Points on a hilly landscape, in no order, each with its height.
From any point a climber steps to the highest of the 2 points nearest to it. It stops when none of these is higher. Distance is the straight distance between rows; heights are no part of it.
lovot: [ -8   4  16   7 -33   7   3   5   6  22  -3 -23   7  -6  -6   5   6  -8
 -13  11   6]  (h 528)
divok: [  1 -10 -27  17  -1 -15   0   6   5 -16 -32  -4 -17   5   9 -21 -27   2
   4   5 -13]  (h 498)
Tufi: [ 15   4 -25   3 -35  -5   5  -9   6  -2   6   6  -3 -17 -30   5  16 -22
  22  11   9]  (h 275)
Zal: [-25  11   7  -2 -25 -14   1   1  -7 -10   4   0   9  -3 -26  -5  19  -8
 -15  10   6]  (h 597)
zat: [  2  -7 -10   4   7 -20  11 -10  -8   1  10  33  -5 -12   8 -10  -1  10
  -6 -16 -11]  (h 325)
tig: [ -4  -4  15  -9   8 -14  26 -12  -3  -7   9   3  -7 -13  18  10   9  10
 -15  15 -11]  (h 217)
dunu: [ -4 -15 -24   9  -9 -11  -8 -11  -6  10  -6   4   3 -19   3 -20 -25   0
   3  -9  -4]  (h 572)
giku: [  1  -3 -31  27   0 -25   7 -14  11 -10 -15  22 -18  -8   8 -16   5   6
   5   5  -9]  (h 304)
Mopa: [ -6  11   3 -22  17  12  -8  13 -19   3   6 -23  19   8   6  -3 -14  -1
  -2   2  -1]  (h 265)
Zemi: [ 11   3  -1  -5  -8   0  11   2   4   5   6  14 -12 -24  -3  16  13   4
  -6   7  -8]  (h 703)
Benil: [  0 -19 -19  -6   4 -21   6   5 -12 -20   1  18  -6   0   2 -18 -32   6
 -10 -13 -15]  (h 563)
zasot: [ -7 -30  24  -1  13  -6  16  -7  -6 -30  21  -2  -3  -3   8  11 -21 -10
 -28 -25  -7]  (h 334)
mape: [ -7 -15 -29   6   8  -4  -5   7   0 -10 -23 -18  -3  -6   1 -17 -38   3
   4  10 -11]  (h 519)
begu: [ 29   5  19 -16  10   2  13   2   1   0  24  23  -7   3  11  23  24   6
   0 -13  -2]  (h 138)
vuli: [  6   2 -24  10 -16 -14  12 -12  11 -14  -3  14  -1  -2 -36  -3  21  -9
  26  12   7]  (h 284)
Favu: [ -1 -22 -11  10  24 -16   9 -17   1   1   7  -3  10   5  28 -28 -10  18
  -7 -13  -1]  (h 535)
viped: [  1   7   5   8  22  -2   9  -2   9  -5 -38 -10  -9  32  12  -8  -8   4
  25  10  -3]  (h 408)
Rifo: [ -6  -3 -14  -9  -8 -11   3  11 -21  -3   3   8   5  -4  -6 -19 -25  -6
 -12 -10  -7]  (h 611)
Kirul: [-13   7  -7  -2 -10 -20  14  -5 -12   3  15  16   6 -11  -3 -14  11  -3
 -14  -2  -3]  (h 653)
Gidov: [  1   4  -4   0 -16   8  -6   5  -1   2 -22  -2   4  15 -27   2 -13   0
  22   6  -6]  (h 719)
sev: [-20   0   8  17 -20 -10   3 -15   1  20   0  -4   7 -23  -6  -1  13   2
 -14   6   3]  (h 253)
rav: [  4  -8 -14   8   0 -19  33  -5   9  -4 -11  -9   7  16  -1 -13   1   3
  10  13  -5]  (h 612)
sel: [-11  -4   5  -2   7 -11   3  -7 -12  -2 -12  15  -5   1  10  -5 -11  16
  -6  -4 -20]  (h 358)
Kuz: [ -6 -13   7   5   7   3   0  -3  -4  22  -4 -24  11 -15  13  -4 -17   7
  -9  -3   0]  (h 276)
Migem: [ -9   8  42  -7 -10   6  12 -27  10  -1  -9  -5   3  27 -10  11  19   8
  19  24   7]  (h 431)
pulus: [  1 -32  11  14  33   0  -2  -2   0 -21  -8 -10  -6   4  18  10 -25   7
  -9 -25  -8]  (h 424)
dutan: [  3   4  -4   5 -37   2  -9   0   5   1 -16   8  -5   0 -33   9  -1  -5
  20   8  -4]  (h 699)
mez: [ -3   9  30   2 -27  22 -16  -7  14  19 -10  11  -1  10 -12  11  16  14
  13   2  -7]  (h 46)
Tupob: [-15   7  -1   7   5 -19  13 -12   1 -18 -22  16 -11  11   0  -7  12  10
   7  17 -17]  (h 432)
Pifa: [-12  -7  -1  -6  13   9 -25   7 -13  14  -2  -4   3 -23   5  -4 -33   5
  -7 -10  -6]  (h 536)
vavo: [  3   8  18  -7 -16  19  11  -4  21  -1 -21  -1 -11  28 -26   5   0   2
  25  13   0]  (h 790)
Mivo: [ -8  18  -4   0 -20  33 -33  23  -2  16   5  -3  -6  44   9   2   8 -10
 -16   2  25]  (h 189)
zib: [ -9  17  25 -13 -39  23 -11  13  18  -5  13   6  -9   8 -13  10  33  -6
  -2  25   1]  (h 369)
ludut: [  9  -9 -10   4   2 -18  12  -2  -9   8  21  17   7 -10   9 -11  -9  -3
  -8 -30   2]  (h 345)
Ridul: [  0   4 -24   9  -6  -8   3  -4   9 -15 -18  19 -23 -19 -22   8  13  -3
  12  28  -9]  (h 306)
fabuf: [ 10 -27   7  23  17  -6   1  -4   8 -11 -14   5 -18  -6  14  15 -24   4
  -4 -27  -9]  (h 400)
kogo: [  8 -27 -26  20  12 -19  -9  -8   2 -11  -7  19 -13  -4  18 -19 -32   2
  -2 -24  -6]  (h 282)
buf: [  8   2 -12  16  16   1  16 -13  21   1 -15  11 -16 -15  -4   9  33   2
  13  27   0]  (h 337)
tinir: [ -7   1  19   1  15  11   8 -17   6   5 -20 -25  16  23   0   1   1   8
  22  21   2]  (h 378)
pera: [  9  -6   4  -7 -14   8   6  19  -4  11  -4 -20   2  -6  -2   5 -25  -5
  -7  -3  -1]  (h 576)
Saf: [  5   9  16  -5 -23  31 -25  29   5  26   4 -20   0  14  16   7  -2  -8
 -14  -2   9]  (h 178)
muvon: [ 24  -5  -3   5 -27  17  -6   3   9  24 -11  -5  -1   0 -10   9 -11  -4
  21  -7   0]  (h 700)
tofo: [  6 -22 -20   6  10 -18   8  10  -2 -28 -14   2 -16   6  10 -15 -34   3
  -4  -9 -11]  (h 527)
bef: [  8  16  10  -6 -24   6  10   1   7  13   6   4   9  16 -19   1  15  -6
  10  -1   5]  (h 64)
luz: [ 20   8  -3   3   0   0  18  -9  15   6  -6  20 -13   5  -6  13  20   6
  21   6  -6]  (h 360)
kero: [ 12   5 -10   4  -4   4  16  -9  24   0  -9  10 -12  -6 -23  11  26  -3
  20  23   1]  (h 346)
Nunug: [  4  -5 -16  21  20 -15  15 -15  17   2  -9  15 -24 -25  15   3  22   8
   0  15  -6]  (h 328)
sor: [ 20 -12  21   1  -1   8   2  11  -8  -4  22   3   3   6   8  21  -5  -7
 -17 -41   3]  (h 258)
biz: [ 20 -14  -5   8  19 -11  22  12   8 -38  -3  11 -31  -4   5  22  -3  -7
  -5  -7 -11]  (h 697)
luv: [ 13 -12   2  -4  16 -22  34   0   2 -33  -9  -3 -14  21  22   3  -3   4
  -1   8  -9]  (h 672)
kigop: [ -7   7  -3   3 -29   7 -23  -3   4   1   3  14 -13 -36 -25  13  26  -5
  -3  22   1]  (h 321)
nidul: [-16  -6 -21  12 -10 -11   0  -9 -10  11   6 -12  23  -9 -10 -29  -6  -8
  -5  -3  10]  (h 639)
Feteb: [ -1  -3 -10  12  30  -2   2  -4   9  -9 -31 -24   0  20  20 -16 -11  11
  15  13  -6]  (h 452)
sosez: [-12  10  22 -13 -23  15 -13   6  23 -16  11   9  -8  -6 -33  10  42  -3
   5  28  14]  (h 379)
vuzib: [ -1  -9   0 -11  43  -1  -4  -6 -16 -14   7 -13  15   9  26  -8 -16  15
   2  -5  -7]  (h 524)
Tof: [ 13 -19   4   1  10  -5   7   8 -10 -31   6  15  -9   5  -6  17 -27  -2
  -9 -32 -15]  (h 281)
Tazab: [ 21 -14   6   7 -18   1  -1   4   7  11   3   6 -14 -25   6  23 -14  -1
  -5 -18  -5]  (h 641)
vedim: [-28  -5 -16   4  14  -4 -17  -9 -11   1   0  -6  21  -8   0 -31 -15  12
  -5   3  -4]  (h 593)
Kuli: [ -4 -36   6   9  14  -5   5  -2  -1 -37   6  10 -12  -2   0   8 -33 -10
 -18 -30 -12]  (h 307)
Sidu: [  2 -23  -7  12  21 -27  11 -18   7 -21  -4   4  -9  13  36 -29  -8  20
 -17  -8  -8]  (h 495)
giz: [-12 -21 -12   2  11  -8 -16  -3  -5   3  -6   9  -1 -20   9 -20 -37   8
  -6 -13 -10]  (h 555)
zuk: [-17  24  24 -17 -19  22 -32  16 -20   7  -2   2   5  29  -1   0   4  -1
 -13   3   3]  (h 425)
tis: [ -2 -12  23 -14   6  -7  13   7 -18 -15  25   2   0   0  12   7 -14 -12
 -33 -29   3]  (h 298)
nokil: [-14  20   4  -2  28  12 -16 -13   1   6  10 -22  33  14  -5  -3  16   4
  25   6  15]  (h 264)
basa: [ 16 -10   2  -6   7 -13  30  11   6 -26  -7   0 -18   2   5  19  -5   0
  -3   6 -11]  (h 736)
Naze: [-30  14  -2 -16  18  -2 -16   3 -29   5  12  -7  17   1  12 -25 -10  -6
 -21  -1   8]  (h 599)
Bep: [ -8 -11   2  21  -9  -5  -8  -9  16   0 -24 -12  14  11 -35  -1   2   4
  32   4  17]  (h 474)
lin: [  3 -19  -3   7  27 -11  11  -2   4 -22 -19 -25  -5  20  33 -16 -19  12
  -4   6  -5]  (h 507)
zelev: [  9  16 -14 -11 -13   4  11   8   1  -1  20   8   1 -10 -24   1  34 -17
  -2  18  11]  (h 584)
big: [  0   9  12 -16 -21  20  -1  10   6  -2 -11  -6   7  29 -34  -3  -5  -1
  20   8   2]  (h 752)
pifip: [  6 -14 -39   4  -8 -27   8 -14   3 -12  11  24 -16 -30   3 -13  -9  -6
   0   1  -7]  (h 605)
Dukar: [-19  20   2   0 -10  22 -38  17  -3   9   1  -8   8  36 -10  -1  13 -12
 -16   3  36]  (h 218)
buno: [ 10  -7 -26  -1  14   0   2  10  -6   4   1 -17  17   2   0 -16 -23   0
   9  -7   0]  (h 503)
medim: [-13  31 -19 -12  26  -2 -10   4  12  -4  29 -20  17 -13  15   9 -11  -2
   4   0  -6]  (h 213)
zafab: [-19  33   3  -5   6  27 -39  12   5   7  10 -22  15  18  -9   7  16 -11
  -3   8  27]  (h 238)
gino: [-13   8   3  11  -1  -9   5 -15   6  -5 -19  20 -13  -9 -12  10  21  12
   4  18 -13]  (h 409)
kofa: [ 19   0   6 -14 -14   2  27  14  11  -6  -3  -4 -10   2  -6  19  -3  -2
   2  12 -10]  (h 787)
Vapit: [ -7 -17  17  -4  18   3  -6   5  -8  -2 -13  -8  -5  -9  15   8 -32  13
 -11  -9 -14]  (h 490)
fabu: [  5  20  12  -8 -29  21  -4  15  10  14   9  -6  10  36 -18  -7  14 -14
   9  -6  20]  (h 47)
vafi: [ -7   4 -12 -11  26  11 -24  12   3   4  13 -16   7 -29   8   7 -28  -2
  -3  -6  -4]  (h 520)
poga: [ -4   4 -14  14 -21 -14   4  -8  -6  13   6   5  16  -1 -19 -12  12  -9
   5  -6  11]  (h 660)
ful: [-25  20  19  -7 -11   8 -23   3 -23  12   0   4  13  13  -8  -5  12  -1
 -13  -5   5]  (h 473)
nesi: [-21  17 -22   0  14   8 -26   2  -2   4  10 -21  25 -14 -11  -9  -6  -1
   6   7   6]  (h 600)
gabo: [-15   2  45  -4 -14   5   1 -17  15  -3  -7 -12  14  23 -23   4  19   5
  17   9  20]  (h 451)
Zofo: [-18  21 -17  -6  19  12 -27  10  -8  18  16 -16  10 -14   8  -5 -10 -12
 -16  -6  16]  (h 461)
mub: [-11   1   8 -11   8  -3   1  -2 -20   4  -3  -5  13   5   8  -8 -11   9
  -6   0  -9]  (h 314)
konub: [  9 -16  13   0 -21   6 -10  14  -2   6  13  -1 -13 -24   7  17 -25 -12
 -22 -27   1]  (h 626)
bamek: [  1   3  33 -12  -5   6  -6   3 -12   6  -5  13  -8  -1  12  16  -6  16
 -10  -6 -18]  (h 443)
guzil: [ -8   1  -4   5  -6 -15  26 -10   6 -12  -9  -3  12  17 -22  -9  13   3
  14  15   1]  (h 648)
digep: [ -5  10  28 -10 -19   4  18  -9   9   1  -1  -7   2   8  -9  11  25   0
   2  24   0]  (h 406)
fazim: [ 19   7   8 -14   0  34 -11   4  16  10  19  22  -9  -8  -5   9  45   7
  11  20   2]  (h 84)
Gumo: [ 15  -4  -2  11  -4  10  -7   2   6  16 -29   1 -12   3  -2  11 -19   7
  21  -5  -9]  (h 679)
guze: [  4   6  16   4  25  -5  12 -19  -5  -7 -27   1  -2  40  25  -6   0   8
  24  10  -3]  (h 344)
kip: [ 19  -3 -21  -8 -29  -4  -4   0  -4  -3   3  18 -23 -30  -9  14  -7 -13
   6   3  -8]  (h 285)
Teto: [-15  16 -10 -11   3   3 -18  12 -29  14  10   8   9   8   3 -19 -11 -13
 -22 -17  12]  (h 547)
Nav: [ -3   8   6  -1 -38   3  -8  14   8  -4   2 -15  13  22 -39  -6   9 -20
  10   4  31]  (h 26)
papu: [  6 -18  -5  -4  -3  -9  15  12  -7   0  15 -13   5 -11   6  -7 -25 -12
 -16 -18   5]  (h 434)
Vig: [  5   5   4   5 -45   4 -11  -1  19  -2   2   7  -2  -2 -35  10  20 -12
  19   8  14]  (h 686)
Bunuv: [ 25   0 -12 -14   2  -4  10  13  -7  -8  33  22  -9 -22   0  12  10 -12
 -13 -13   4]  (h 552)
Vos: [ -3  -3 -28  -1  -3 -22  17  -8  -3 -10  17  20  -5 -23  -6 -18   7  -2
  -7  10  -8]  (h 625)
gome: [ 24 -12  -2   1   7  -4  14   3  11  -7  11  15 -20 -24   5  27   5   0
  -5  -7  -6]  (h 724)
nune: [-19   7 -33   3  26  -1 -13  -8  10  -1  19 -24  27 -14   5 -23  -5   6
   4   8   2]  (h 581)
gemo: [ 13   7  19 -27   9  -7  26  -3  -9 -16  10  10  -9   8  13  20  16   5
   1  17  -9]  (h 149)
zimo: [-10  -3   8  -3   5   1   4   7 -10  23  12 -24  10  -5  22 -10 -12 -14
 -31 -11  19]  (h 485)
lezi: [-15  -7   5  18  17 -24   1 -11   5 -16 -25  14 -28   3  34 -16  -5  14
 -12   2 -19]  (h 287)
rakot: [ 15  -2 -28  -2  -9   1  -4  -3   4  -8 -13  16 -32 -35 -10  15   3  -8
  10  22 -10]  (h 297)
surop: [ 15 -18 -12   0   6 -13  23   9  -4  -4   3 -13   8   6   6  -7 -22  -1
   1 -13  -2]  (h 466)
vameb: [ 12  14  28  -7 -16  18   0  -8  18  17   1  20  -8  14  -1  15  27  14
  13   4  -7]  (h 57)
zaz: [-14  -1   9   5  -5 -13  20 -16   1   9  -1   1   4  -9   6   1  15  10
 -10  12 -10]  (h 240)
geped: [ -3   5 -13 -11 -23  -5  -9  17 -22   8  11   7  -4  -8  -2 -12 -24 -23
 -19 -17   9]  (h 652)
zite: [ 12   8 -18 -15  -6  21  -7  13 -10   3  21  10  -5 -22 -18  -6  39 -19
 -10  22  16]  (h 567)
vezu: [ 14 -26 -18  21  17 -25   9  -5   6 -27   3  25 -17   6  15 -12 -15   3
  -4 -32  -8]  (h 279)
ler: [ 26 -15   0   6  31   7   6   2  10 -10   0  16 -30 -27   9  27  17   4
  -5  -2  -1]  (h 706)
lur: [ -2   4 -16  14   0 -21  16   2   8 -19 -32   5 -19  16  10 -14  -4   2
   7  11 -14]  (h 468)
Guvev: [-29  16  -5  -2  18   2 -28   3  -6 -13   5 -25  31   2 -21  -7   9  -2
  10   9  17]  (h 583)
bav: [ 15  -9  -1  24  16 -12   5   2   5  -4 -25  15 -23   4  22   7 -12   7
   8 -22 -11]  (h 380)
Sanu: [  1  12   6   0 -34  18 -18  17  -2  22   3  -5   0   6  -2   2   1  -7
 -12  -5   6]  (h 162)
mes: [  3 -22   3  -3  48   5  -9  -2  -9 -28  10 -11   9   5  19   6 -25   9
  -3 -23  -6]  (h 463)
Rizi: [ -2  14  -3   6 -50  19 -18  17  22   1  18   5 -13   6 -10   8  37 -22
  -8  19  22]  (h 340)
Vasiz: [ 22  12  21 -19  -2  13  10  12   3   5  34  11  -9   0  21  21  33  -6
 -16  -4   5]  (h 117)
bege: [ 18  -6 -16 -20   1  25 -10  14 -13  -1   7  14 -13 -28 -21  -3  22  -8
  -6  25   4]  (h 548)
ner: [-11   9   1   1 -14   4  -8   1  -9  10  -2  -7  20   9 -24 -10   6  -7
   5  -3  12]  (h 638)
toko: [  4  -4   8  -4  10 -18  31 -16 -10   0  10  -5  15  15  21 -10   8   9
   0   3  -3]  (h 508)
Kire: [ -8   1   6   4 -16   5   6   7  -3  27   0 -34  12  -3   6  -5  -3 -11
 -22   3  16]  (h 511)
keme: [ 12  -8 -11   8  23 -22  12  -4  -5 -18   2  34 -17   5  15   2   0  10
   2 -22 -16]  (h 301)
gabub: [  0 -19   4  -3  17   0   6   8  -7   8  19 -27  16 -10  20  -6 -21  -8
 -20 -21  14]  (h 458)
Vevu: [  0  11   1   5 -40  19 -20  15  13   8   7 -10   4  33 -23  -6  16 -25
   3  -2  38]  (h 34)
kazo: [ -4  -9   9  11  -9  -7   7  -9   2  25   1  -3   2 -23  11  -1  -6   1
 -16  -9  -1]  (h 263)
busu: [ 17  -2  16 -15   9   8   9   6  -9   6  -3  -7   8  21   8   8 -11   6
   9  -9  -5]  (h 196)
Zizul: [ 31 -12   7  12   4  -1  17   1  17  -1  -5   6 -19  -5   8  32   2   4
   6 -12  -7]  (h 746)
toma: [  7  12  13 -14 -12  10  -6  16 -15  13   7   4   4  10   5   1  -3  -3
 -10 -16  -2]  (h 202)
Popu: [ -3  23 -20 -21  26   8  -9  16  -4  -4  18 -26  19  -3   1   1 -11  -7
   9   3   2]  (h 231)
dar: [ -3 -14   7  -7  31   6   3  -2  -1   2   2 -36  16  -9  26   3 -18   9
  -7   4  -2]  (h 302)
voded: [ 16   5  15 -17  -4  -1  11   8 -10   4  14  15   0  10   6  12   6   3
  -6 -18  -7]  (h 168)
Seti: [ 10   4  12   8   4   0  19 -12  13  13 -20   6 -10  16   3   9   7   8
  18   4  -5]  (h 382)
miba: [ -1  -3  13  -7  10  17 -20   9 -11  13 -12  -5  -1  -9   7  11 -25  12
  -2  -7 -14]  (h 517)
Rop: [ 11   5 -27  -7   3  -5  15  -1  -4  -4  19  14  -2 -25 -15  -5  27  -9
  -1  16   3]  (h 603)
Rivif: [-10  -4  -8  13   7   3  -4  -8   1   7 -24 -14  13   8 -12 -10  -7   8
  14   8  -4]  (h 512)
Buro: [ 12 -23  -6  12  18  -5   3  -5  -3  11   8  -1  11  -7  15  -4 -19   5
  -2 -33   3]  (h 367)
romif: [-15 -16   0  14  12 -21   7 -18   7  -3 -10  21 -18 -19  25 -11 -10  15
 -17  -4 -16]  (h 305)
dirog: [-13 -14 -18   6  28  -2 -10 -12   3   4   3 -10  14 -10  17 -28 -17  17
  -5  -1  -6]  (h 569)
zoz: [ 10  14  15  -9   5  16   3 -15  13   6   7  25  -9   1 -11  13  42  12
  16  18  -3]  (h 71)
Radop: [ 18 -12  -2   9  -8   2 -10   4  -1   9 -18  10 -16 -12   6  17 -27   5
   7 -18 -10]  (h 659)
kasi: [ -1   1 -25  14  34   7 -20  -9   5  13  -8  -5  15  -5   9  -7  -8  16
  22  -5  -7]  (h 292)
Barom: [  0   4   8   2   3  -5   7  -5   1  -1 -16  21 -22  -5   8  16   2  13
   2   5 -20]  (h 390)
vigos: [ -3 -11  -7  -7  31  10 -28  11  -3  -3  24  -7   6 -25  10   2 -34 -11
 -13 -29   7]  (h 505)
Bez: [-28  -4  -5  12 -21 -22   8  -7  -5  -1   2 -12  19 -11 -20 -17   9  -6
 -14   9   8]  (h 618)
gefo: [-10   9  27 -12  -2  19 -23   1 -17  16 -15   5   5   7   4   7  -6  17
  -2  -2 -14]  (h 483)
Bebu: [ 11  22 -21  -6 -35  -4 -12   3 -15   6  18  30  -6  -4 -16  -3  10 -19
   3 -10   6]  (h 596)
tupu: [ 12  -7   0  29  23 -12  -3   9   9 -17 -31  -4 -23  12  35 -13 -13  -2
   4 -19  -8]  (h 356)
Punat: [-13   9  -6 -17  33   7 -21  15 -11   4  25 -12   9 -11  19  -7 -19 -11
 -18 -17  13]  (h 481)
nubok: [-13  -7  24   6  -6   0 -11  -5  14  -1 -11 -16  21  15 -36  -1  12   6
  25   1  28]  (h 465)
samo: [  4 -18   2  -2  17 -18  25 -11  -5 -13  -5 -12   6  18  26  -9  -9  12
  -2   1  -8]  (h 582)
rakeg: [ -2   0 -17   0  18   7   2   2   2   2  -9 -31  23   7  -7 -11 -10   3
  19  12   0]  (h 534)
tefos: [ -2  -2 -33   8  32   2  -2  -7  14   1   1 -31  22  -5   9 -15  -8  11
  12  10  -1]  (h 561)
fuvun: [  5 -20  27  -2  14 -10  18  -6  -9 -24  11   3 -10  -5  15  23  -9   3
 -18 -17 -12]  (h 366)
Muf: [ -2  15 -15   4  29  12 -15  -8   8  18   5 -14  26  -1  -2  -3   4   7
  24  -3   6]  (h 280)
mitel: [-16  -4   1 -13  35   0 -11  -9 -17   0  17 -13  21  -6  26 -18 -16   9
 -13  -5   0]  (h 592)
kide: [  0   0  -9  16  25   0 -13  -8  -4  12 -25  10   1  11  12  -9 -10  19
  18 -11 -10]  (h 310)
lig: [  8 -19 -33  14 -14 -24   6 -17  -2   6   3  14  -6 -19   7 -15 -16  -6
   9 -14   0]  (h 588)
dipo: [-28  16  13  -3  13   5 -16 -10 -16   4   5 -28  30  11   1 -10  14  -3
  -5  12  22]  (h 698)
Debib: [-26  14   0  -8  25   3 -15 -11 -20   4  13 -19  29   2  13 -17   3   6
  -7   9   7]  (h 651)
sal: [  5  10   8 -11  -2  27 -16  19   0  21   1 -27  12   4   4   6  -7  -4
  -1   2   8]  (h 197)
fonov: [  6 -32   3  20  16 -11   4 -10   4  -5   9  12  -4  -9  14   5 -21   3
 -10 -37  -4]  (h 384)
fovin: [  3 -12  13  -4  19   3  14  -5  -1   5 -13 -31  12  10  17   3 -11  11
   9  11  -2]  (h 339)
mal: [  5 -11  39 -11   5   4   4  -1 -13  -6   7   4  -9  -2  18  26  -8  11
 -18 -18 -12]  (h 405)
Sota: [  1   0   2   7   9  -9  19 -16  -8  16   0   1  19  17   7 -12  10  10
  12  -5   0]  (h 453)
Sorif: [ -4   3 -10   0  -6   7 -11  -4   3  -8  -6  17 -12 -29 -26  11  28   1
   2  32  -4]  (h 315)
zusip: [  1  17 -18  -3 -35  -4  -8  10 -17  12  13  13  -7   2  -6  -9   1 -25
 -16 -13  15]  (h 622)
zedug: [-19   8   1  -5 -17 -17   9   0   1 -25   8   1   7  -9 -37   0  32  -5
  -2  24  11]  (h 579)
nabi: [-18  23  -5  -4 -10  11 -34  13 -25  15   1   8   8  14 -10 -11   2 -10
 -15 -12  14]  (h 510)
norat: [ -4   3   8  -2 -19  -1  10   4   0   9  -7  -6   3  -3 -10   4  -2   0
  -4   6  -5]  (h 546)
Zit: [-14  -3  -3  27  -6 -11  -4 -12   8  -1 -36   3  -3   7 -15  -4   1  10
  15   9  -4]  (h 494)
Vup: [ -2 -18 -28  22   0 -23  -4 -17   7  -5 -15  17 -14  -6  15 -30 -20  10
  -4  -7 -10]  (h 294)
Nimit: [ -6   3  26  11  -2   6  13 -21  17   9 -27  -8   1  24 -11   7  12   9
  24  15   6]  (h 407)
zet: [ 14  20   6 -16 -12   7  12   2   4   9  20  17   2   9  -5   5  30  -6
   4   2   2]  (h 80)
Zato: [ 21  15  10 -22   8  19   4   5   1   8  30  18  -6  -2   9  10  44   0
  -2   8   5]  (h 100)
belip: [ -5  12   2  -6  -9  -7  11   1  -8   7  18  13  -5 -24   2   3  17  -8
 -23   3   2]  (h 680)
diliv: [ -5  11  14 -12 -11   7  10  -4  10  -8   5   4  -3  -8 -24  12  36   0
   0  31   2]  (h 391)
nepo: [  3   3 -24  19  -1 -18  14 -15   8  -6  -9  22  -7   3 -12  -4  18   2
  19  10  -5]  (h 295)
ran: [ -7  19  34 -21 -29  20 -12  12  -7   3   1   3   0  25  -5   3   7   2
  -4   9  -8]  (h 375)
femu: [ 18  14 -21 -12 -14  -2  -4   5  -9   6  25  29 -10 -23  -7   3  16 -12
  -2  -5   2]  (h 574)
Piv: [ 10  12  18 -22  -2   2  18   4 -10   2   6   6   9  29   0   1   3   2
   8  -2  -3]  (h 147)
fitom: [-11  19  15  -1 -43  22 -10  18  20  -1  18   6 -11  30   0   5  34 -13
  -9  15  20]  (h 352)
Midad: [ -1  -6 -13  17  23 -19   9 -13  12 -15  -7  26 -28 -18  23  -4   9  10
  -8   1 -14]  (h 319)
vofim: [ 13  10  12 -17 -18  12  20   5  18  -4  -6   5 -14  15 -17  15   7   0
  15  20  -9]  (h 830)
Buri: [-14  24   9  -3  16  21 -30  -3  15   6  10 -26  26   9 -19   8  18  -3
  20   6  24]  (h 251)
zakuf: [  5  -1  -9  24  35  -3 -14   2   5  -3 -34  -1 -12  15  29 -14 -13   9
  15 -14  -9]  (h 333)
nok: [  9  -4  18 -15  26  -6  20  -8  -8 -23   4  10 -21 -12  20  23  15   8
 -11  20 -11]  (h 187)
bag: [  2  11 -11   3 -55  11 -20   6   9   7  13   3 -14 -17 -11  11  24 -29
  -5  12  14]  (h 332)
kuf: [  0   5  -5   9 -46   2 -12  -6   8  12   1   4  -6 -26 -17  11  17 -12
  -1  11   5]  (h 326)
Doga: [ -3  29 -10 -14   8  24 -18  18   6  10  10 -33  15   1  -5   6  -3 -13
   6   9  10]  (h 212)
zug: [ 17 -12  12 -10  11   0   9  12 -10 -14  -8   3  -3  14   5  15 -21   5
   2 -18 -12]  (h 242)
Dived: [ -6   8   3  10 -31 -10  -3  -3   8   3   6   3  11   0 -34   0  24 -11
   9   2  20]  (h 676)
Dup: [ 34  -6   7   4 -17   8  12   5  18  15  -2   2 -10  -1  -1  20  -1   2
  12  -6  -3]  (h 721)
tad: [-15   3  19  -1   1  -8  13 -18  -6  -5  -5  -7  22  24 -11  -6  16   5
  12  13   2]  (h 692)
nibir: [ -1  -7 -12  26 -20 -11   7 -13  17   3 -23  -4  -1   0 -24   2   8  -2
  24  10   3]  (h 482)
dasar: [-25   8  -6   6   3   5 -24  -2 -13  12  -3 -13  22  -7 -12 -15  -1   2
  -3  -1   7]  (h 616)
todo: [  0   8  27 -20 -16  17   1  10  -3   1 -16  -8  -1  17  -6  10  -7   8
   4  16 -14]  (h 331)
figu: [  5  -9   8 -10 -16   8  -9  27  -9   6   8 -17  -6 -13   6   8 -32 -15
 -26 -16   7]  (h 606)
sotu: [  7  -1  16  -7   2   7 -11  15 -15  13  14   2   2   0  15   3 -12  -5
 -22 -32   6]  (h 230)
Metiz: [  4 -18 -14  -5  -5   1   0  17  -7  -5 -13 -16  -4 -10  -4  -2 -42  -3
  -2   1  -9]  (h 545)
zeki: [-18   9  20  -5  -3  -3   6 -11 -17   4   2 -21  27  18  -2 -10  15  -4
  -3  12  13]  (h 747)

Call two points neighbours if one is among the 2 nearest of the other. Go from one point of each pair to the other, from neighbour to neighbour, staying as high as possible. Name the lowest point that can't be avoided.
Zizul / zeki: Guvev
giku / zeki: vezu
vofim / Zizul: biz
samo / geped: Bunuv

For each start below, name the point where the climber stops.
Dukar: zeki
Zal: vofim
Kire: Zizul
mape: Zizul
bege: Zizul
keme: zeki
